Points on a hilly landscape, in no order, each with its height.
A ball rolls from a point to whichever of its 2 nearest points has the largest drop for the distance, and stops where none of them is lower. Distance is the straight distance between rows; heights are no part of it.
Z_22 height 669: [-30  25 -14  42 -32  18  30   1 -16  51 -24 -23  -6 -43 -62  16   6  43
 -21 -18]
Z_551 height 428: [ 21  10 -46  53  33 -12 -27  21  28  -4 -31 -30  36   3  46  -1  72  33
  31 -33]
Z_110 height 267: [ 45 -57 -21  29  67 -20  -3 -11  -2 -17 -12  -8   6  36  26  40   9   2
  48  49]
Z_735 height 513: [-44   3  31  -5  51 -27   9 -12  51 -17  34   1 -10  -3  -9 -10  15  30
  49 -39]
Z_384 height 425: [-30  90  -2  14 -41  -1  11 -11 -24  48  14  -9 -18   4 -11 -24 -77 -19
 -42 -25]
Z_657 height 412: [ -1  46  31 -24  31 -20   4   5  12  -5  11 -44  12  34  40 -18  22  -6
  35  13]
Z_209 height 593: [-76  31 -22  46 -60  17  11 -33  -8  18  21  31 -40 -30 -47 -26 -32  32
  -4 -11]
Z_447 height 231: [ 27  67 -11 -19  -1  -1   8  23 -38  29 -21 -21  18  23   0  17 -28 -21
 -52  13]
Z_617 height 380: [  6  32  -9  57  67 -34 -35  32  19 -34  -1 -57  31  14  41 -43  60  55
  44 -38]
Z_450 height 450: [-20  40 -23  51 -11  23 -33  38  19 -45 -20  -8   9  -5  42 -26  10   3
  -7  -4]
Z_815 height 376: [  1 -18   5 -17   2  26 -35   8  17 -40  30  -2  -3 -10  17 -16  26  13
 -16  -3]
Z_271 height 95: [-17 -17  -3 -41  30   9  28   1 -18 -17 -15 -42   8 -35 -11  30   1 -33
  36  -2]
Z_664 height 296: [ 11  37  13 -46   2  10 -14  17 -31  15   1 -63   7   1  19   4 -12   2
 -20  25]
Z_537 height 443: [ 11 -37 -21 -13  32  16  -6  17  33 -49 -23  -4  -7   3  49   3   9 -15
  43  14]
Z_80 height 414: [  9 -60   5  -8  10  32 -50  18  34 -62   1 -26  14 -31  44  -1  22 -15
  34   4]
Z_651 height 308: [ -3  28   0  61  32 -29  17  -8  27   6   1  -1  24   0   5  -2  12  35
  10 -21]
Z_482 height 239: [-19  28  29  22  18 -18  -6  20  43 -51  -3  23  11  40  44 -42   9 -24
  18   9]
Z_501 height 416: [ 29  40  29 -10   4 -16  29 -15   6  31   4  27   9  45   9 -13 -14  26
 -11  51]
Z_223 height 578: [ 39 -33  42 -66 -24   0   5 -15  30 -22  26  -4  -6  -3  31  -8  25 -21
  38  28]
Z_187 height 304: [-17  16 -35  38  58  16 -22  27 -19 -31 -13 -34  24  -3  10  -5   1  26
  34  15]
Z_689 height 512: [ 10 -18   0  18 -60   1  19 -12 -37  47 -34  75 -28  -5 -32  -2  -3 -15
 -27  33]
Z_372 height 299: [-36  12  20  19  45  14 -32  47  20 -70  36 -23  -6  17  31 -58  -6  32
  44  11]
Z_856 height 693: [-15 -28 -17  19 -38  30   9 -12 -11  19 -21   9  -3 -37 -53  25  20   2
 -34 -17]
Z_492 height 713: [-42  -2 -24  44 -27  41 -31   0 -19 -15  17  -2 -14 -34 -36   2 -19  -1
 -45 -32]
Z_410 height 82: [-49  39  30  30  -5   5  13   6  21 -37  14  21   2   5 -14 -36 -10  -4
  15   1]
Z_67 height 552: [  7 -36  48  -6 -12 -13  11  -9  39 -28  24   5   8   5   1   5  22 -25
  11  50]
Z_600 height 419: [ 35 -10 -32 -39 -17  13   2   7 -39  40 -44  14  -6   4 -25  10 -35 -56
 -54  14]
Z_616 height 423: [-14 -48  24  16 -43  36 -25  -3  13 -23  40 -18 -27 -49 -13 -10  63  41
   3 -26]
Z_656 height 397: [ 25 -58 -16  10   1   4  19   3  -3 -12 -64  35   5  -9   3  34  -9 -18
   2  35]
Z_231 height 442: [ -5 -11  20 -68 -54  -2  16 -28 -10  37  -6  15 -18 -14 -24   5  17 -45
   4  11]
Z_175 height 469: [  9  31   3   0 -19  -8  31  13   5  15 -38  24   1  34   6  -4  12  -3
  18  58]
Z_407 height 515: [ 20   7  46   0  -8 -20  37  17  16  -4 -10   4  13  12  20  -7  44 -34
  17  69]
Z_23 height 579: [ -6  19  -2 -25 -76   8  44  -2 -17  90 -62   7  -5 -21 -17  18  -9 -18
 -28 -30]
Z_327 height 413: [ -8   4  -6   8 -19  18 -40  33  24 -57  -1   8   0 -29  33 -26  24 -35
 -23 -22]
Z_909 height 470: [-16 -72  28 -15 -25  11 -22 -16  -1 -33  27 -14 -11 -50 -41  16  20  15
  21  10]
Z_643 height 333: [ 46 -69  -2 -16  24  -9 -23 -27  -5 -27   4   6   6   3  -6  26  19 -17
 -19 -25]
Z_879 height 727: [-35   2 -31  19 -70  26 -33  -5 -38  36   6   7 -22 -39 -37  -7 -58 -31
 -69 -57]
Z_386 height 309: [-21  16  20 -46 -10   7  -5   8  32 -37  11  24 -18  25  48 -35 -14 -28
   6 -22]
Z_701 height 93: [ 30  24  11  16  -9 -30   5   7 -48  39   9  22   5  31 -22  -7 -43  -1
 -71  11]
Z_334 height 575: [ 27  19 -14  -6 -52 -20  58   0   7  67 -28  -1  -2 -11 -18  25  38  -9
 -32 -11]
Z_389 height 451: [ 67 -13 -31 -34  44 -13  22  32 -48  60 -56  28  20  18 -12  22 -44 -29
 -52   7]
Z_94 height 504: [ 14 -49   9  -2  -8   0  25  17  22 -11   7 -65  14 -22  -2  32  50  44
  49  32]
Z_778 height 480: [-26  16  -8   2  82  -1 -17   2  33 -22  31 -25  11  24  29  -9   9  52
  60 -47]
Z_811 height 395: [-19  31   8  60   4  11 -17  -7   6 -17  38   3   9 -10 -13 -29  34  64
 -15 -13]
Z_891 height 473: [ 29 -28  -9 -45  25 -27   2   7  21 -24 -24  -2  24  25  74 -12   5 -40
  46  19]
Z_886 height 471: [ 16 -12   7  20  17  -7 -11  24  24 -18   3 -58  40 -10  32   1  78  39
  58   6]
Z_138 height 246: [  1  -6  14 -53  19 -15   4 -24  36 -34  42  15   7   7  21 -10 -37 -19
  17 -28]
Z_728 height 347: [-21  48   6  14 -60  -5 -22 -34 -42  42  56  28 -44  15   7 -31 -71 -12
 -39 -20]
Z_585 height 478: [-41 -11 -10  40  -8  10  12 -28  12  -3 -30  74 -18 -23 -39  18 -35 -26
 -18 -17]
Z_92 height 339: [ 25   9   2 -71 -40  40  -6  15 -36  24 -21 -37   2 -17 -18  -3  -3 -14
 -15  23]
Z_955 height 441: [-14  26   2  60 -45  26 -44   9  -5 -37  25 -17  -6  -6   7 -45  20  30
 -29   3]
Z_777 height 180: [ 73 -79 -28 -34  64 -33   7   1  19   2   9 -33  10  31  60  40  -2  -2
  48  37]
Z_357 height 385: [  5 -12  17 -46 -88  26   0 -14 -54  35 -15  -4   5 -23 -56  20   3 -17
 -12  46]
Z_953 height 456: [ 17 -68 -21  18 -50  14   7   1 -29   7 -50  38 -13 -23 -39  25  15 -45
 -41  45]
Z_308 height 386: [-11   5 -26 -24   9  19   6  11 -52  13 -59  19 -23 -16 -30  29 -62 -49
 -19  -2]
Z_883 height 503: [ 43  14 -22 -43  24 -13   4  17 -18   0 -29  -6   5  32  55   3 -19 -33
  -3  36]
Z_976 height 326: [ 18  -4   9 -22 -47   0 -19 -22  10  -6  35  11 -21  19  13 -13  26   9
  -4 -24]
Z_960 height 483: [-41  44 -11  24   3   3  29 -15 -31  37   4   2 -11  -9 -53   7 -67 -34
 -40 -22]
Z_933 height 394: [ 36  14 -69   5   0  29 -30  21  -7   2 -18 -34  15  -9  22  19  -1   8
 -38 -26]
Z_754 height 536: [-15  47   4   2 -49  -6  41 -16 -26  88 -23  23  -5  -5 -45  23 -47 -47
 -42  -9]
Z_73 height 234: [-41  17  39  51  35   3 -20  11  18 -46  57  20  14  32  -1 -55  -9  34
  23  17]
Z_768 height 165: [ 30  26 -16  24  27 -35  25  -5  12  31 -24  27  26  19  36   2  27   8
  -8 -11]
Z_312 height 249: [-27   8  28 -19 -25  20 -49 -26 -24   2  77   7 -29  11 -21 -29 -35  28
 -14 -24]
Z_40 height 514: [  7   6  48 -16 -36 -31  43 -25   5  65 -18  17  -3   4 -45   9  28 -37
 -30  15]
Z_544 height 240: [  8  19  -9   0 -47   4 -16 -21 -26  31  18   3 -14  23  -6 -15 -18   6
 -44  -9]
Z_381 height 384: [ 54 -51 -41 -14 -17   4 -21  18  -3   8  -6 -16   4 -10  11  12  27  -8
 -46 -18]
Z_332 height 403: [ 11 -27  -2  12  18 -13   6 -13   5 -13   4  46  -5  -6 -18  21 -18 -38
 -41 -27]
Z_937 height 338: [ 51 -55 -33   4  41  -3  25  18   2   0 -57  14   7  20  13  41 -17  -6
  46  76]
Z_362 height 511: [  3 -84  30   5   0  13  10 -16  33 -41   4 -29 -12 -36 -19   4  28  37
  50  43]
Z_45 height 468: [ -4  -4  -9  32  71 -31  13   2   2 -23 -16  -3  22 -18 -24  29 -18 -28
  -9 -16]
Z_783 height 452: [-15  61  15 -10  59  -9 -16  23  -6 -19  33 -26  20   5  37 -20  -5  31
  26 -35]
Z_207 height 291: [ 25  16   1 -18 -10 -20   9  -2  27   7 -10  12  -4  24  23  24  11 -10
  -2 -29]
Z_641 height 340: [-18  27  25  33  66   2 -30  55  25 -52  38 -49  14   6  55 -48  40  47
  71 -10]
Z_893 height 362: [ 24  19  21  -4  32 -23  -5  -8   8  -4  43  -7  15  41   8 -18  15  44
   7  26]
Z_682 height 392: [ -9   7  -5 -21  38 -22  36 -30  23  28  -7  38   2  26 -17  19 -26  34
  30 -15]
Z_140 height 230: [-38  -5  20 -52   8  17  27 -28  16 -12   0  -1 -21 -19 -22  27 -10  -9
  50 -18]
Z_425 height 316: [ 10   3  38 -15  16   4 -28 -16  -9 -10  84  -2 -12  20 -17 -22  20  61
   3  -2]
Z_622 height 576: [-30  22   7  47 -56 -32  40 -24 -27  73  -3  62 -24   3 -42  -8   1  16
 -36  39]
Z_17 height 261: [  61 -104   13  -33   15  -20   -9  -24   17  -26   24  -17   19   16
   40   41   -7  -20   15   14]
Z_39 height 544: [-69 -32 -21  25 -42  18 -11 -30  -9   1  -2  51 -42 -15 -50 -18 -12   4
  12  -2]
Z_211 height 324: [-28  12 -22 -36  15   0  32 -15  10  13 -27  35 -18  -8 -21  46 -36  -9
   5 -34]
Z_114 height 160: [-21   7  17 -38  23   5 -22 -31  11 -24  63  14 -22  14 -24  -5 -32   6
   2 -51]
Z_495 height 637: [-57  28  17  60 -47  -4  34 -30  -2  49  14   0 -17 -28 -60  -8 -12  65
 -14 -38]
Z_159 height 222: [-54   0  -4  -3  41  37  -4  15  -6 -38  -4 -37  17 -40 -27  17  -1  18
  28  -6]
Z_315 height 484: [ 53   5 -28 -40  52 -44  16  27 -15  39 -52  11  11  43  43  12 -22 -52
 -24  -8]
Z_365 height 357: [ 15  15 -53  14  33   3 -52  27 -37 -26 -20 -52  28  -3  47   4  14   0
   3 -13]

For each start below, name the point where the ball stops.
Z_67: Z_114
Z_334: Z_701
Z_622: Z_777
Z_94: Z_410
Z_315: Z_271
Z_778: Z_114
Z_23: Z_701
